Points on a hilly landscape, in no order, each with its height.
A ball rolls from a point to the lowest of its 2 nearest points, and stops where none of them is lower. Distance is the straight distance between rows; heights are no part of it.
dile: [-37  24  21  -3  13  -4  -6 -31  33 -42  55   9 -39  29   7  19 -22 -54
 -39  13]  height 442
tet: [-37 -48   0  -2   5   7  24  46  13  39 -36  19  95   6 -12 -53 -28  -1
  26  14]  height 165
til: [ 47 -26  21  -5  -4  22 -17  19  21  16 -40  25  24 -41 -29 -45 -26  46
 -48  -4]  height 468
Luba: [ 31  -5  -1  21  -6  25  -7  35  33  36  28   9  44  10 -55 -70 -54  41
 -16 -24]  height 361
bibop: [ -5  32 -14 -17   6  -8 -38 -45  19 -42  69  13 -45  42  -3  16  16 -45
 -26 -12]  height 392
pak: [ 45 -21 -28  11 -16  13  -7 -28  21  20 -46  19 -24 -46  -9 -35 -36 -12
  25 -17]  height 352
kadun: [ 30  20 -73  63   9  25 -17 -32   6  13  -6   3 -11  -7 -15 -27 -38  -6
  28 -48]  height 465
kivo: [-60 -23  78 -10 -21 -38  28  10  23  -4  23   7  41  29   6  16  29 -13
  -8  16]  height 834
samit: [ -5 -24  27  13 -40  28  41  -1  44  41  10  15  38 -17  -3 -40 -63 -13
  39 -33]  height 540
rumog: [ 14 -74  17 -24   6 -24   0  12 -11  32 -62  11  25 -26  26 -22   2  25
  43   8]  height 346
mimuf: [  8   4 -25   9  -6   2   6   1 -37  15 -14  -6   7  24   0   2  29  25
  88 -11]  height 350
Rad: [ 28  -4 -31 -25  -3 -26 -61 -22   4 -34  16  -8 -51  -8 -18   2  31 -39
 -42  50]  height 404
gupos: [ -7  41 -20 -15  22  31   7   4 -15 -21 -48  -8   9   0 -27   1  16  38
 -81  18]  height 508
pumev: [-26   2  -8 -33 -25  -5  16 -39  -2 -36 -19  45 -12  36  31  48  62 -51
  62   6]  height 193
lapub: [ -9  38 -46  27 -16  -4  40  -1 -38   7  -6 -23  10  42 -12  16  43  52
  42 -24]  height 301
Tid: [ -2   6   9  30  17 -26 -17   9 -20  -3  53 -34 -22  23  -6  17   6  15
  -6   8]  height 272
dulur: [-34  33  36   3 -10  -7  17  -4   6 -25  57 -20 -48  -1  17  46   2 -44
 -34  22]  height 483
zad: [  7 -36  53  69  -3 -24  28  13   9  33 -15 -15  20 -42   1  -2 -41  30
 -30   1]  height 194
sizu: [  2  -6  -2 -35 -13  12   9 -34  17 -12 -31  27 -15 -23  33   1  -8 -22
  22 -23]  height 617
Vuko: [-19 -14  31 -11  36  22  -9  27  37  -8 -23  17  43  -7 -23 -36 -43  -7
 -95  37]  height 574
bet: [ 10 -23  -3 -33 -25 -12  17 -25  12 -10 -59  16 -25 -34  13  -2  15 -24
  -5  36]  height 564
Dese: [ 14  51 -20  23   3  -1  -7 -20 -21 -14  22 -23 -44  -8  -3  34  12   9
 -45 -25]  height 375
pekir: [-41   0  62  -3 -26  -3  35  15  10   8  17 -24  18  -5   6  16 -10  -5
 -18   0]  height 854
mozi: [ 13 -26 -14 -27  36   1 -33  29  11   4   2  34  63  64 -34 -58  15  51
  -7   1]  height 552
pudek: [ -1  24   7  -7 -29  54  31  25  22  33  14  -4  53   7 -50 -55 -35  32
 -14 -29]  height 398
basu: [-34  11  -5 -25  21 -14 -14  16 -41 -25  19 -10   0  51   7  40  69  -8
  35  29]  height 721
Roda: [-18  32 -10  -2 -37   3  -6 -38   9 -23  57  -2 -55  14  -4  19  18 -68
  37   8]  height 195
pafe: [-54  31  10  46  17   3  47   6 -15  -8   6 -28  -2  19  17  35 -28 -12
 -12  13]  height 198
Pok: [ 17  19 -37  43   9   5 -57  -2 -23  -9  40 -34 -61 -24   2   5 -21 -52
   8  17]  height 549
kirab: [ 63   4 -35  24  22  16 -47 -18 -23   5 -40  -2 -16 -53   5  -5 -15  22
  -9 -40]  height 428
faf: [-28  -9  50  54  12  -4  20  21  16  14   8 -19  33 -21 -13  -4 -48   3
 -62   8]  height 229
fopud: [-61  33   6  28  42  31  10  37 -50 -12   7 -45   1 -14  28  35 -31 -21
  -3  34]  height 160
vulal: [ -2  10  10 -89 -24  24 -11  -3  -9  -9   3   5  11  39  -8 -12  55  14
  24 -12]  height 107
Ruv: [ -19   10   17   -9   10   11   15   16   18   -8  -34   -8   26   -9
  -41  -16   -8   22 -100   44]  height 545
Lun: [-30  19 -14   3  18  28  22  -3  -8 -19 -54   2 -12 -28  33  18 -25 -23
  -9  16]  height 553
pudo: [-14  25 -20   4   8   7  14   9 -43  -9 -38 -24 -37 -59  48  52   5 -28
   1  18]  height 603
Gol: [ 38  19 -34   5 -27 -18 -58 -41  10 -18  72  -7 -53  21 -19   5  30 -35
  -5 -25]  height 336
pilek: [ 10 -39  -7  -1 -12  17  -5 -10   5  15 -25  15  -5 -19   8 -38 -33 -35
  51  21]  height 295
pegav: [  2  32 -10 -26 -17   3 -20 -18  -1 -30  28 -18 -64 -29  -5  18   9 -60
 -31  44]  height 460
Disu: [ 55 -19   1   0   6 -27 -10  12 -46  26 -25 -28   0 -46  25  21  21  63
  37 -34]  height 149
Sav: [-10 -45  -7 -20  41 -39  -5 -17   7 -22 -70  42   6  16  38  -2  20 -16
 -19  34]  height 447
nez: [ 35  -1 -52  39  -1   3  -7 -17 -16  26 -15  -7  -2   5   1 -14  -5  15
  66 -39]  height 408
Lam: [-19  19  -8  18  -7  -5 -26  38 -32   0  61 -59 -32 -13 -28  15   0 -40
  18  77]  height 71
gefe: [  4 -28  50 -13 -12  -3  12  32  25  22 -28   2  61 -22 -26 -39 -18  38
 -58   1]  height 505
zipe: [ -2   2   0  10  43   1   0   3 -10  -8 -22   5   8   7  18  10 -12  24
 -19 -21]  height 349
rize: [ -4 -52 -36  11  36  -3  31  32  17  28 -61  42  70  11 -17 -60 -25  12
  13  37]  height 262
riz: [ 33 -25  12 -58 -10  -9 -72   7   4 -16  29  -2 -46 -32   7  -3  14 -32
 -23  25]  height 355
bop: [ 21  -9   1 -47 -31 -24 -23   9 -23  -3 -14 -12 -39 -37   0  15  53  -1
 -19  29]  height 236
Sodi: [ 30 -38  49  11 -39   8  38   6  36  45  -7   8  36 -57   0 -21 -59  29
  20 -51]  height 503
movas: [-20   6  15  -3 -21  19  55 -12   4  -4 -30   7   0 -19  30  21 -25   3
   7 -20]  height 592
Fibu: [ 23  24 -33 -50 -29  25 -24 -14 -19   7  14 -10 -10  13  -9 -17  31  20
  47 -33]  height 180
Nek: [ 44  22 -71 -11 -18  10 -41 -33 -24  13  11 -11   2  21 -10  -8  32  32
  42 -82]  height 271
koniz: [ -1 -52  45   0 -19 -14  27   9  10  35 -28  10  38 -15  20 -16 -14   8
  42 -11]  height 410
Rafan: [ 33 -45  18 -34  54  -5 -49 -12   3 -17  -5  31   6  -7  58   1 -28  -1
  29 -56]  height 661
taza: [ 27   6  -1 -56   9   8 -54  20 -26 -21   7 -15 -26 -38   5   8  25   2
 -48  10]  height 302
pive: [  2  21  17  32  40  26  -1   4   1  -7 -12   1  -3 -30   2   9 -52   7
 -47 -18]  height 307
gobu: [-58 -22  70  -2 -10 -16  15   3  14 -14  46  26  28  57   1  32  30 -49
  45  20]  height 802
bevo: [  5  -8   3 -73 -15   3  -2 -19  -3 -12   3  37  14  32  20  14  57  12
  67 -46]  height 191
puzis: [ 13 -46  36  -9  23  -3   8  10  47  25  38  48  59  23  10 -31 -41  16
  32 -64]  height 511
Mede: [ 18  -7 -20   9  14 -44 -56  23 -46  -3  46 -29 -40  -5   9  29  50  -5
  32  18]  height 632
dudat: [ -6  50 -36  51  29 -25 -16 -13 -32 -15  55 -33 -39  33   0  46  30   9
 -17 -11]  height 326
rul: [-25 -39  -2  19   0  16  15  13  28  24 -21  15  38  10 -10 -45 -40 -31
  36  33]  height 241
Kebe: [ 16 -26 -10   9  29  21   3   7  21  23   1  28  36  14   5 -33 -42  21
  24 -43]  height 462
Lozuk: [-44  30  24  35  19 -23  24  15 -24  -8  53 -36 -12  38  17  54  17  19
 -15   8]  height 230
sibu: [-28  57  16 -14 -24  31  12   5 -11 -10  53 -30 -33 -10  -4  23  -9 -19
 -12   1]  height 516
gur: [ 24 -55  56  21 -22 -30  17   5  33  35  11  14  18 -17   0 -11 -20  38
  15 -35]  height 456
mor: [ 22 -20 -33  -9  17 -12 -32  14  -6   5  -5  -1  26  44 -34 -37  32  39
  14  22]  height 480
kupim: [ -2 -51  32  16  -5   6   8  11  47  35  35  41  42  13   3 -45 -52 -23
  73 -33]  height 554
les: [-26   8  15 -35 -27  -3  32 -42  12 -20   1  36   6  45  36  40  40  -7
  45 -35]  height 280
varo: [  1  29 -27 -25 -33 -13   2  -3 -30  -6  -7 -21 -47 -30  13  37  60 -24
  12  22]  height 170
Pumes: [-12  11 -23  68  23  -9  61 -31  48  -5 -37  36   2   9   0  -5 -48 -15
 -53   1]  height 487
daki: [-31  10 -11 -15 -29 -33  22 -24 -16 -16 -23   6 -22  17  21  46  67 -14
  29  28]  height 78
Ger: [ -9   0   7  35  35  18 -18  25   1  -3   1 -13  17  -3 -20 -21 -39  14
 -47  29]  height 268
gor: [-22  64 -26 -24 -14  24  -7  23 -30 -11  38 -43 -56 -21   5  31  15 -48
   1  28]  height 515
Zolod: [  1  -6   3 -20  23 -26 -50  37 -50  -6  53 -20  -8  36  -7  24  60  25
  35  29]  height 676
Biber: [  2 -20   3  16  21 -13   0  13  -4  14   3   7  25  29  -5 -14  -1  39
  26 -14]  height 405
Fakud: [ 23  -6   7  40  35  27 -20  48   5  27   6 -14  51  -3 -39 -47 -53  48
 -51  -3]  height 314
vudab: [ 21  31 -34  32 -25 -14 -30 -27  13 -13  58 -27 -50  26 -51  -5   3 -25
  -6  29]  height 286
firu: [  8  26  -8  35  -5 -12  49 -41  41 -16 -40  23 -25 -11  -8  11 -10   0
 -72  -1]  height 461
Kapo: [-36  35  -8  42  16  13   5  40 -56   6  46 -65 -18  -9   4  31 -14 -22
  29  45]  height 117
vaman: [-39   7 -14  45  34   9  57 -15  19 -16 -57  23   5   4  39  24 -47 -23
 -23   5]  height 514
Bufu: [ 32  25 -61  55 -10  13 -34 -35  -2  -5   5 -17 -47 -27 -27 -16 -28 -32
  -3   0]  height 513
vafim: [ 11 -49 -24  -5  41 -15   3   9  11   0 -80  41  25   6  15 -35  -4  10
  -1  22]  height 367
febiv: [ 21  22 -15  14 -12 -30  17  -4 -23   7   2 -20 -12  30 -17  13  47  59
  -7 -10]  height 260
dip: [ 23  20 -25  26  19 -11 -64  35 -50  -4  64 -44 -50 -37  14  29   7 -16
   7   4]  height 587
bipe: [ 59 -13 -21  12 -21  14 -11 -15  33   9 -24  19 -11 -30 -39 -51 -29  20
 -29  -3]  height 409
rakam: [ 41  11  -5  32   3 -19   9  20 -39  29 -10 -36   9  -6 -10  13  19  95
   7 -36]  height 213
razis: [-60   9  37 -30   5   4  13   1 -17 -26  39  11  20  75   8  49  50 -23
  45  21]  height 765
momu: [ 47 -33 -24 -29   5 -10 -11   0 -31  15 -73   1   5 -42  20  -5  17  33
  29 -15]  height 245
zolon: [-18 -36  15 -29   1 -34  42 -18  42 -15 -55  55  17  27  20  -5  25   2
 -34  18]  height 512
gupub: [-14 -47  56 -55  -8 -23  32 -13  56  -8 -25  67  30  19  34  -1   6  -4
  -1 -23]  height 562
Rut: [-34   4  39 -38 -37  33  27  27  19  28   3  -3  73   7 -15 -39  -9  13
   2 -19]  height 431
lonu: [ -8  10   3 -11 -25   5 -33   5  -6 -12  73 -25 -55  -9 -10  13   6 -66
  39  44]  height 133
vuz: [ -9  45   9   9  -4   2  37 -25   3 -29 -12  -4 -32 -19   9  37   3   0
 -68  -2]  height 421
gonip: [-12  72 -13 -21   3  30  25   0 -30 -23 -24 -21  -8 -13   7  37  22  32
 -53 -17]  height 466
Gufep: [-12  26   2  18 -21  -6  15 -29  26 -11  60  -6 -33  46 -38   6   3 -27
   9  14]  height 247
fon: [  7 -45  31 -52  28 -13  -4 -27  32 -18 -30  55  12  -6  65  11  -8  -1
  13 -47]  height 614
rarir: [-32  -4  37 -22 -51  16  38  21  28  27 -32 -12  62 -22 -37 -45 -14   6
 -46  21]  height 467
fodu: [-10 -28   0 -23  12 -18  -9  -1  -3 -11 -24  10  -1   9   0  -8  11 -16
  -4  48]  height 510
topo: [ 58  25 -61  -1 -29  26 -33 -27 -25  14 -31 -15  -6 -25 -14 -13  19  27
   3 -55]  height 358

For each start below, name the point where the ball stops.
dile => Lam
razis => Disu
sizu => tet
gor => daki
dudat => Lam
fon => tet
kadun => Disu
samit => Disu
